Each scene shows the same named points in several views. A view is turned or mirrored, and shifted as a whole, has a little noise and may leave points out.

Scene 1
View 1
mele: [-17 -10  -2  -1  -1  14 -16 -15   6 -14  -4 -10 -17  11  41  -5   1  12
 -20  -4   4 -13  -6   5  13   4  25  -7  -4 -17]
fef: [-13 -17  -6  -6 -29   7   0  -8  22 -18  -6 -12 -18  10  42 -14  -7  14
 -25  -9 -11   0  -7  -2   3   3  35  -1  -4 -22]
Nim: [-22 -15  -3  39  -4   5  -8 -35  -1 -28  -2   2 -11  -1  17   6  20   9
  -1 -18 -12  -1   3   6  -2  26  43 -25   9 -24]
rimed: [-19  -9  -1  31  24  16 -23 -46 -18 -12   0   4 -24  12  42  -6  13  12
 -12 -18  23  -6  18  25  14  18  30 -17   3 -20]
mev: [-24   0   6 -12  11  10 -27   7  18 -15  -6 -20  -8   3  33   0  15  10
  -8   9  -3 -34 -35  -3  18  -5   7  -9  -5  -2]
Fita: [-25   4   8  24  51  17 -44 -37 -21  -6   1   1 -18  11  37   1  24  11
  -4  -8  29 -30  -4  25  28  10   9 -19   2  -5]
nazot: [ -7 -15  -7 -44 -17  23 -12  -2  16   3  -6 -22 -28  25  76 -38 -34  21
 -51   0  26  -4   0  11  21 -17  23  15 -15 -21]
Migo: [-24 -15  -4  64   7   5 -11 -58 -14 -27  -3  14 -12  -1  11  13  31   6
   9 -27  -6   1  19  13  -5  38  46 -32  13 -24]
rom: [-34   8  11  44  53   9 -46 -30 -16 -21   0   5  -5  -7   8  24  47   4
  19   1   6 -40 -24  13  21  18   5 -33   5   0]
gurod: [-23  11  10  -8  56  23 -54 -16 -13   2  -2 -12 -21  18  51  -3  11  12
 -13   7  40 -41 -13  24  39  -6 -11  -7  -9   0]
zek: [-21   8   7 -13  29  20 -38  -4   3  -5  -2 -16 -16  15  46  -7  11  14
 -15   8  20 -35 -23  13  28  -7   1  -7  -8  -1]
kagi: [-15  -2   1  -2  35  23 -35 -28 -11  -2  -3  -7 -26  19  55 -14   5  15
 -21  -5  32 -21   1  23  28   1  12  -7  -5 -12]
reri: [-17   3   5  12  41  23 -34 -30 -14  -6  -1  -4 -23  16  44  -7  13  15
 -12  -5  30 -25  -1  23  30   7  12 -13  -1 -10]
tal: [-22 -19  -2  20 -34   0  -1  -5  27 -34  -7 -11  -4  -8   9   9  19   3
  -3  -9 -39  -7 -23 -13 -10  16  41 -17   2 -17]
pivi: [-16 -16  -6  32   4  11 -12 -46 -11 -16  -1   6 -23   9  35  -8   9  11
 -14 -23   8   1  19  14   3  25  44 -20   8 -27]
lokog: [-18  -4   2   5  17  16 -25 -23  -4  -9  -5  -6 -16  14  42  -5   8  12
 -12  -5  16 -16  -6  13  20   7  18 -11  -3 -13]
rolod: [-16 -13  -3 -18 -15  12  -8   2  21 -12  -6 -18 -17   9  40 -12  -4  11
 -22   0  -5 -12 -18  -2   9  -5  25   1  -7 -15]
ren: [-26  -4   3   5  -3   7 -21   1  20 -23  -4 -14  -8  -2  21   7  19   7
  -1   5 -19 -26 -31  -7  11   5  17 -14  -3  -6]
ritum: [ -5 -20 -11  12  -1  20  -3 -51 -15  -4  -1   1 -38  25  64 -26 -15  18
 -33 -29  35  16  40  25  12  16  50  -4   2 -33]
Neni: [-15 -15  -4  31   3   9 -11 -41  -3 -18  -3   2 -19   6  30   0  12  12
  -9 -22   3  -1  14  12   3  22  40 -18   6 -23]
vorep: [-18  -6   2  10  21  15 -24 -27  -7 -10  -3  -4 -20  13  42  -5   9  12
 -15  -8  18 -14   2  16  17   8  22 -12  -1 -15]
View 2
vorep: [-16   5  -4  20  18  -5  12 -15  20   8   6   7 -15   0  -6  -7  19  12
 -13 -31 -18  19  -2   3  11   9   0 -19 -12  -8]
Fita: [-26  -1  22  20  19 -11  17 -36  17  15  17  -3  -3   3 -31  -9  22  34
 -23 -22 -48  13   0  11  11  -9   2  -8   1   7]
zek: [-14   0   0  42  10  -2   0 -21  35   4   0   3 -16   7 -13 -28  25  19
 -12 -50 -46  12   5   2  13  18  -5 -31  -3   6]
ritum: [-26  55 -26 -17  67 -10  27   9  11  26   1  -7 -31 -11 -20  11  12   9
   6 -10 -18  17 -15 -12  16 -18  17 -42  -2  -9]
Nim: [-15  -2  -1  -8  25 -13  29  -9   3  11  11  12 -15  -4   1  19   3   4
 -21 -13  14  32 -14  10   8   2   0   4 -23 -29]
lokog: [-17   6  -3  18  21  -5  14 -15  20   6   5   3 -15   1 -12  -8  19  16
 -12 -32 -25  20  -3   3  15   3  -1 -24  -6  -2]
ren: [ -5 -19  -2  33  -3  -2   7 -11  23  -5  -1  16 -19   8   9  -7  15  -1
 -19 -45  -4  30   3   8  11  31 -13 -10 -21 -18]
kagi: [-24  20  -1  21  32  -5   9 -19  24  11   8  -3 -16   0 -23 -14  27  27
  -7 -32 -46  11  -1  -2  13  -4   6 -33   2   9]
rom: [-17 -34  39  24  -6 -12  22 -54  10   6  27   5  10   5 -21  -3  16  32
 -33 -22 -25  21   0  26   8   0  -2  26  -9   1]
pivi: [-18  21  -4 -14  42 -13  30  -7   4  19   9   4 -18  -9 -11  19   8   9
 -10  -8   1  26 -14   2   7 -12  10 -11 -13 -20]
mele: [-13  11 -15  20  20  -6  10  -1  23   3  -1   7 -24   0  -2  -6  15   5
  -8 -37 -14  22  -3  -1  14  12  -3 -28 -14 -10]
Migo: [-21  -4  14 -23  31 -18  40 -20 -11  18  23   4  -7  -6 -12  29  -1   6
 -23   2  17  30 -17  16   5 -16   8  22 -21 -28]
gurod: [-25   2  13  45  14  -3   2 -41  29   9  13  -5  -5   8 -29 -30  35  38
 -15 -41 -67   5   7   5  16   3   0 -30   7  22]
rimed: [-26  18   5  -4  39 -13  25 -18   8  18  14  -2 -11  -4 -23   6  13  21
 -11 -15 -21  17  -9   3  12 -16   9  -8  -5  -3]
reri: [-25  11   9  22  27  -7  14 -27  19  13   9  -1  -9   3 -25 -11  25  26
 -12 -31 -45  13  -1   6  13  -5   7 -22   0   9]
rolod: [ -5  11 -25  29  13   1   6   8  29  -2  -9  12 -29   2   9  -8  18  -5
  -7 -48  -8  24   0  -7  15  30  -9 -36 -18 -17]
fef: [ -5  19 -30  15  24  -2  10  17  21   0 -10  13 -35  -2  13   1  12 -12
  -5 -41   7  26  -4 -11  10  24  -8 -38 -19 -25]
tal: [ -1 -18 -12  12  -2  -7  20   5  10  -3  -2  24 -25   2  22  13   5 -18
 -19 -38  38  42  -8   7   6  28 -14   1 -35 -39]
Neni: [-19  12  -5  -6  35 -11  27  -7   4  12   8   3 -18  -5  -9  15  10   8
 -13 -13   0  27 -11   2   8  -5   7  -8 -14 -20]
View 3
Fita: [-20 -10 -31  23 -17 -11  10  -2  -8 -13 -13  11  37  34  14   1  17   0
  11 -22  20  11  -5  -2 -10 -15  -9  14  -8 -23]
rom: [-27 -21 -52  26 -32 -40  19 -30 -11  -7 -15   1  43  39  13  -6  12   7
  16  -4   1 -10 -10  11 -26 -17 -17  -6  -4 -19]
rolod: [  2   2   7  14 -30   6  -8  45   3   2  -6   5 -11 -12  33 -10   6 -17
  -4 -27 -23   2  -6  24  12   1   9 -15  -1  -8]
rimed: [-39  -2  -6  40 -19  11   8   9 -25  -6 -10  -8  21  14  24  -4  18   7
  11 -28  19   0 -13  -9 -12 -21   6  20 -10 -10]
fef: [ -7   3  16  23 -30  16 -10  49  -7   5  -9  -3 -20 -22  42 -13   8 -15
  -3 -27 -25  -7 -12  19  12  -4  13 -12  -7  -3]
ren: [ -4 -11 -17  16 -38 -26   0  17   0   4 -14   3   1  -1  31 -15   3 -12
   1 -12 -34 -12  -8  31  -5  -5   0 -27   0 -10]
reri: [-28  -9 -22  29 -13  -1   9   1 -13 -11 -11   6  35  30  15   0  19   2
  10 -29  29  10  -6 -10 -11 -12  -5  18  -8 -17]
tal: [-17  -8  -3  34 -48 -13  -2  18 -18  19 -14 -24 -15 -25  46 -24   0 -11
   5 -10 -53 -31 -23  33  -7 -17   5 -31  -4   6]
Migo: [-52 -12  -7  60 -33   1  15 -14 -48   9 -19 -33  15   1  36 -18  15  16
  18 -17  -7 -30 -33  -6 -26 -39   2   8 -17   3]
nazot: [ -2  15  27  15  -9  39 -14  73   3 -13   1  15 -11 -13  26   1  16 -19
  -7 -45  10  23   2   3  26   5  13  12  -6 -15]
vorep: [-18  -1  -7  29 -21   4   3  24 -12  -6 -11   5  13  10  19  -7  14  -4
   4 -27   7   6  -7   2  -1 -13   3   7  -8 -14]
pivi: [-38  -1   6  50 -23  20   6  19 -33   3 -12 -17   8  -5  33 -12  16   5
   9 -29   5 -11 -23  -7  -8 -24   9  15 -14   0]
kagi: [-15  -1 -10  19 -13   9   2  28   0 -17  -6  16  23  23  13   1  18  -5
   5 -33  22  21   2  -4   3  -4  -2  15  -5 -21]
ritum: [-36  13  25  44  -8  49   1  47 -30  -9 -10  -8  -1  -6  30  -3  23   1
   4 -45  26   9 -11 -21   9 -18  19  32 -15  -5]
zek: [  5  -6 -22   6 -18 -14   0  26  12 -13  -5  22  16  20  13  -1  10 -14
  -1 -25   6  19   5  17   5   3  -4  -5   1 -25]
mev: [  9  -8 -19   4 -33 -24  -4  26  14  -4  -8  13   5   8  22  -6   4 -17
   1 -15 -22   3  -1  32   6   4  -5 -23   2 -19]
Nim: [-37  -8  -1  46 -34   1   5   5 -32   9 -12 -22   5  -7  39 -18   9   4
   9 -17 -19 -23 -24   8 -13 -26   6  -4 -11   0]
Neni: [-37  -1   3  43 -28  11   6  16 -31   5 -14 -15   9  -2  33 -12  11   3
   9 -25  -2 -13 -23  -1  -9 -24   8   7 -12  -4]
lokog: [-14  -5  -8  21 -20   1   3  22  -6  -9 -10   5  13   9  21  -6  11  -6
   5 -25   6   7  -5   6   1  -8   2   5  -6 -13]
View 4
Nim: [ 37  17   2 -26 -18 -43 -17  -8  17  15  -8 -37  -3  20  27  32 -41  27
  -6  -6 -20  15   4  36  -2  -6 -15  35  24  18]
rom: [ 56 -10  -1 -38  -9 -22 -43 -21   8  11  -5 -37  31 -25  45  23 -56  -2
  -9 -14 -36  -4   1  -3 -27   2  13   7 -10   4]
pivi: [ 31  22   5 -17 -13 -38 -12 -14  17  12 -17 -37  12  17  16  31 -32   6
  -3   0  -7  21  -7  49   4  -7 -25  34  30  -3]
gurod: [ 27 -13  -3   5  -8 -21 -36 -26  39  -7 -37  -2  61 -27  10   6 -30 -33
   4 -16  -8 -12  -4  14 -29   9  16 -10 -15 -22]
vorep: [ 26   9  -2  -4 -15 -33 -20 -18  29   3 -32 -17  29   2  11  17 -31  -7
   2  -7  -6   4  -6  36  -8   0  -7  16   9  -6]
rolod: [  9   9  -7  11 -28 -53  -6  -8  46  -4 -39   8   9  24   2   5 -19  28
  -2  -5  -7  -1  15  43 -11   3   2  10   4  18]
mele: [ 19   9  -2   3 -22 -43  -9 -11  40  -2 -32  -6  16  15   8  12 -29  11
  -1  -5  -8   2   7  39 -10   1  -5  17   8   9]
ritum: [ 16  32   6   8  -9 -38  -6 -15  30   5 -32 -25  28  25  -9  32 -13 -17
   8   2  18  28 -19  71  14  -7 -40  35  35 -23]
kagi: [ 23   2  -3   6 -10 -29 -22 -21  37  -3 -37 -10  46  -5   5  14 -24 -23
   4  -9  -2   0  -8  35 -12   5  -3   8   5 -19]
mev: [ 18  -7  -6   4 -26 -42 -20 -14  42  -7 -34   9  16   5  16   0 -29  21
  -6 -12 -20 -14  20  18 -23   5  19  -2 -15  20]
Neni: [ 32  18   5 -20 -15 -40 -14 -16  19  10 -15 -33  11  16  16  29 -35  11
  -2  -2 -10  18  -5  49   1  -6 -21  33  25   1]
reri: [ 32   1   0  -3 -11 -27 -26 -19  29   0 -29 -18  43 -11  15  17 -32 -21
   3  -9  -9   4  -8  27 -15   1   1   8   2 -18]
nazot: [ -4  16  -4  40 -22 -46   0 -13  57 -12 -53  13  27  26 -23   7   0  -3
  11  -2  17   7  -1  62  -1  -2 -16  15  17 -13]
Migo: [ 49  22   7 -45  -9 -36 -25 -15   2  21   3 -61   2  12  37  40 -50  16
 -10  -2 -19  23  -7  37   3 -11 -23  41  30   6]
lokog: [ 25   5  -1   0 -17 -37 -19 -14  31   2 -32 -14  31   2  14  15 -32  -3
   1  -9  -8   2   1  31 -11   3  -2  10   5  -2]
rimed: [ 35  14   3 -15  -7 -30 -23 -19  19   9 -19 -36  30   4  15  29 -35 -14
   0  -7  -5  18 -12  40  -4  -4 -18  26  20 -15]
fef: [ 10  19   0   7 -29 -54   0  -5  46   0 -38   3  -1  33   0  13 -22  32
   0  -1  -5   6  14  52  -2  -3  -9  25  16  19]

In a view up to two points have been moved. Name them for each view, in the order of its rows, or write -.
view 1: nazot
view 2: vorep
view 3: reri
view 4: -

Scene 2
View 1
Nizet: [-27   6  41  -5 -25  -2  34  -7   6  12  20  10   2   8  15  -4   6   5
  25  23 -17 -15  22  -9  47 -28   8  31   1  -6]
ruril: [-19  10  39  15 -23  21   2   1  -2 -33  20  19  -1  -3  -2  -2 -20 -16
 -10   7 -21   4 -24  18  43 -29  12  25   0  15]
lof: [-32   1  33  19 -17  -2   2  -1   6 -15  32  26   2   0   1  -3 -17   0
  10  17  -3  -9   2   8  42 -28  16  34   1  -5]
Sanif: [-11  10  12 -15 -11  15  77  -2  11  21  19   1   2  21  30  -4  30   2
  24  35 -32 -12  33 -32  34 -27  14  13   9 -16]
Dad: [ -8   0 -21  24  11  22  61   2  19 -12  38  24   3  21  21   2  14  -2
  10  24 -11   3  21 -27   7 -27  35  -2  22 -32]
dotad: [-10   7  11  19  -9  30  24   0   5 -30  23  18   0   7   3  -3  -6 -14
  -6  13 -20   7 -15   1  21 -26  23  13   6   0]
Lom: [-13   2  -9  35   5  20  24   5  14 -34  40  30   5   9   0   2 -11  -8
  -4  16  -5   7  -6  -6  17 -26  35   7  17 -19]
paf: [-28   3  31  11 -23   0  15   0   6  -9  30  20   2   3   2  -3  -9   0
   9  16  -8  -8   3   5  39 -27  15  27   4  -4]
gumi: [-16   8  19   8 -13  18  40   1  11  -8  25  13   0  10  14  -3   7  -7
   8  21 -22   1   5  -4  31 -26  16  17   6  -6]
Tadi: [-24   1  34  -3 -23  -4  35  -1   6   9  24  13   1   8  15  -4   8   5
  21  22 -15 -15  26 -10  42 -28   9  32   2 -10]
mebo: [-16   7  34   9 -19  17  16  -4   0 -20  21  14   2   4   4   0  -9 -13
  -2  11 -26   1 -12   5  36 -29  13  20  -1   9]
mol: [-31   9  75 -38 -43  -5  50  -9   1  39   6  -3   0   3  29  -9  25   5
  32  30 -35 -26  34 -10  67 -31 -15  42 -10   4]
vazef: [  2  22  21 -26 -21  39  90 -10   2  20   4 -10   1  19  35  -7  40 -10
  10  27 -56  -2  18 -32  33 -26   2   4   1   2]
fopid: [ -6  14  36  12 -24  35  19  -2  -3 -33  14   8  -5   1  -1   0  -6 -22
 -19   8 -38   8 -33  15  36 -28   9  11  -7  23]
View 2
Nizet: [  8 -11  -2  -2  11 -22 -26 -19  -9   8  10 -11  -7   0 -10  23  -9   8
  14  -5  -2   7 -24  11  14   3 -21   7 -25   6]
gumi: [  5  -9  -7 -13   3 -17 -21  -5  -1  15   2  -7  13   6  -6  16   2  -6
  14   2   5   4   2  -9  11  10 -32  16  -5  15]
mol: [ 12   8  15   1  28 -18 -20 -31 -36   1  10   2 -23 -11  -9  24 -15  16
  -5 -19  -9   5 -64  32  40   7 -10   2 -40   7]
dotad: [  6 -14 -17 -23  -4 -14  -8  -1  -1  13   1  -6  29  17  -7  10  11 -12
  20  21   8   9  20 -30  -3   4 -47  19  -6  15]
paf: [ 10 -23 -19  -7   2 -20 -23 -20  -4   8  13 -18   8   4  -3  23  -6   5
  14  12   1  13  -2  -7  -9  -9 -34   7 -28  17]
Dad: [-11  -6  -3 -10  -5 -17 -31  24  40  23  -2 -12  17   9 -19  13   2  -7
  38  -8  13 -21  26  -7  12  20 -18  18  28  10]
Lom: [  0 -28 -24 -17 -15 -19 -23   7  28  17   1 -16  28  15  -7  13   5  -9
  30  18   9   1  41 -29 -17  -1 -44  15   7  18]
fopid: [ 19 -11 -14 -34   2  -9   3 -19 -35   7  -4   2  29  16  -1   7  22 -15
   0  30   5  24   1 -39   8  -1 -61  20 -20  20]
lof: [  9 -31 -25  -9   0 -22 -26 -22   0   6  14 -26   7   5  -3  25  -5   5
  19  15  -3  11   3 -10 -22 -18 -36   3 -28  16]
vazef: [  2  18  19 -15  26 -12  -7  -5 -26  12  -6  12  -2  -1 -12   9   6  -1
   4 -16   5  -5 -37  11  47  33 -18  18  -4   4]
mebo: [ 14 -17 -17 -18   1 -15 -11 -15 -16   9   5  -9  16  13  -6  15   8  -3
  10  20   3  15   2 -20   2  -3 -49  15 -23  17]
View 3
gumi: [ 16  -4 -13   0   1  19  26   2  26   8   5  15  -9   8  -7  -8 -14 -42
   3  -6  -2 -11  12   3 -14  15 -36 -42   6   4]
Tadi: [ 13  -9  -1 -13  -9  17  24  -4  40   7   2  18  -9 -12  -2 -16 -14 -56
  10   0  12 -17  15  19   5  15 -28 -33   8   2]
paf: [ 12  -1  -2  -4 -13  20  24   8  23  -4  26  18 -15 -12 -18 -16 -17 -50
  18  -2   7 -14  20  -1 -10  -9 -34 -29   5   2]
Sanif: [ 26 -14 -19 -10   8  18  25 -15  41  27 -28  22 -10   6  15  -3  -8 -52
 -19  -7   4 -25  -1  22   7  49 -35 -47  10   2]
lof: [  9   3   1  -3 -21  24  21  11  21  -7  36  16 -12 -11 -22 -15 -20 -53
  20  -4   7 -14  25   2 -13 -18 -34 -30   1   0]
Lom: [ 27  21 -22   6  -2  36  23   7  -1  12  38  26  -3  17 -27  10 -17 -49
 -15 -18 -13  -4  11 -19 -27 -16 -36 -51  -4   1]
ruril: [ -6  -5   7  20   1  11  27  28  11 -36  29 -10  -8   3 -32 -18 -19 -19
  47  -5 -10  -3  23  -9 -45  -6 -47 -22   5  21]
Nizet: [ 12 -17   0 -12 -12  13  22  -3  40   5   1  20 -15 -15  -4 -18 -16 -54
  16   2  13 -16  17  19   4  18 -34 -30  10   0]
mol: [  5 -39   9 -20  -7  -3  23 -12  64  -1 -29   8 -16 -26  14 -30  -9 -45
  35  13  23 -29  16  43  13  47 -32 -16  21  12]
vazef: [ 14 -25  -7  -3  19   5  32 -10  50  11 -39   5  -7   7  13 -11  -4 -31
   5   0   0 -24   4  27  -6  62 -40 -38  14  14]
dotad: [  8  10 -10  22  12  19  27  21   2 -12  28   2  -4  24 -28  -5 -17 -26
  14 -14 -19  -2  12 -18 -46   0 -44 -41   0  16]
fopid: [  1  -6   0  24  15  13  28  24  12 -24  17 -10  -8  14 -26 -17 -15 -14
  33  -3 -15  -5  15  -5 -49  12 -46 -29   7  26]
Dad: [ 29  12 -22  -9   2  34  26  -4  20  27  12  34 -10  15  -4   8 -14 -61
 -26 -14  -3 -13   4  -5  -4   9 -32 -56  -3  -8]
View 4
ruril: [-17 -18 -27  19  17   5 -29  -8  20  -1 -26  13  -7 -22 -12  -6  24  31
 -21  10   2 -12 -20   8 -27 -18  10 -12 -17 -15]
lof: [ -9  -3 -31   6   4   1 -23  -3  -6  -3 -31  32  -7   5  -9  26  10  16
  29  15  -9  -2 -12  16   3 -14  25 -27 -30  -8]
Lom: [-15 -25 -54 -17  -1   5  24 -16  15  -7 -47   8   0   2  -9   8  -1  17
  58  16 -12  13  -6  14  -1   1  16 -24 -10 -20]
Dad: [-47 -11 -50 -31 -19 -13  35 -19  -8   6 -52  13  -9  16 -16  17  -7   4
  77  -2 -35  26  11  -4   3   4  16 -15   3  -8]
Tadi: [-55  20 -22 -11 -16 -26 -22   0 -39  25 -37  34 -19  27 -16  36   9   1
  40  -7 -33   6  14   2  12 -20  24  -7 -15  12]
Nizet: [-46  14 -19  -3  -8 -21 -29   1 -27  16 -33  34 -16  16 -14  29  14   7
  22  -1 -26   0   6   1   2 -19  24 -12 -19   7]
dotad: [-27 -19 -41  -9   1   0   7 -15  13   1 -39   8  -4  -7 -15   1   7  22
  29   7 -14   7  -5   4 -11  -7   9 -13  -4 -12]
fopid: [-29 -22 -27   5   9   0 -11 -13  23   6 -32   1  -4 -21 -21 -10  22  26
 -12   4  -9  -7 -12   1 -27 -17   6  -3  -1 -18]
mol: [-69  37   1   4 -16 -34 -54  11 -47  39 -23  36 -30  24 -19  37  22   3
  -2 -16 -32  -7  15  -8   1 -30  23   2 -17  25]
gumi: [-41  -3 -28 -10  -6  -9  -3  -7  -7  11 -38  16 -13   7 -14  12   9  11
  29  -3 -25   4   5   1  -3  -9  15  -7  -6  -6]
vazef: [-86  13 -14 -19 -19 -34 -15  -6 -25  38 -37  12 -28  17 -25  17  17   6
  13 -27 -41   3  22 -16  -7 -20   8  18  16  13]
paf: [-23  -3 -30   5   1  -3 -23  -2  -7   2 -32  28  -7   5 -10  20  11  13
  24   7 -14  -1  -7  10   0 -13  21 -22 -23  -2]
Sanif: [-78  12 -22 -25 -23 -31   1  -9 -31  33 -40  21 -22  26 -20  26   5   1
  47 -16 -41  14  24 -11   3 -11  16   4   7  10]
mebo: [-31 -11 -27   2   2  -2 -15 -11   2   5 -32  14 -11  -6 -16   5  13  20
  10   4 -10  -1  -8   4 -10 -15  13  -9 -10 -11]
View 5
Tadi: [-27   4  -1   7  -8  12  35  45  11   3  31  20  13  -9 -23  26  -9   1
  27 -10   5   8  13  -5  21   1 -19  15  16 -10]
mebo: [-11  -1 -12   9   2  -5  28  44  -1 -26  20   7  -6  -3  -9  24  13   2
  43  -4  -7 -10   6  15  46  12  11  17  12 -21]
Dad: [-18 -50   6  37 -29 -19  22  70  11   0   3  24   7  19 -45  31 -27  23
  12 -28  15  -5  16  23  32   0 -27  32 -12 -25]
mol: [-39  42  -7 -23   6  31  52  22  -3  33  51   5  24 -41 -12  25  -1 -22
  22  13  13  23   8 -40   9 -14 -33  -4  35  15]
dotad: [ -8 -21  -9  22  -9 -17  23  53   0 -29  10   5  -7   9 -21  25   6   8
  39 -14  -7 -15  12  27  47  13  14  25   0 -29]
Lom: [-11 -31  -3  31 -16  -8   7  67  12 -34   5  22  -5  19 -33  30  -3  19
  28 -24  -9 -15  19  36  48  22   6  31  -1 -36]
Sanif: [-31 -24   1  10 -19 -14  52  49  -1  29  17   5  11  -5 -33  28 -28   1
  15 -11  26   9  12 -11  21 -18 -45  20   3  -2]
ruril: [ -4  11 -19   5  11  -9  27  38  -4 -44  24  -4 -18  -8   0  22  31  -6
  52   7 -19 -15   0  19  54  20  37  13  18 -25]
Nizet: [-26   7  -5   3  -4  15  35  42   5   4  28  16  14 -12 -24  27  -6  -3
  27  -8   5   5  12  -7  24   0 -16  14  18  -9]
fopid: [-12  -4 -17  10   5 -30  32  40 -10 -38  18 -13 -18  -5   1  21  21  -5
  47   5  -9 -17   0  20  55   6  26  17  11 -24]
vazef: [-29 -13 -12   0  -4 -28  64  37 -14  27  23 -14   6 -13 -12  23 -13  -6
  26   6  26   5  -1 -21  24 -26 -33  18   7  -1]

In a view up to two points have been moved. Name them for each view, in the order of its rows, or write -.
view 1: ruril, vazef
view 2: -
view 3: dotad, Dad
view 4: Tadi
view 5: mol
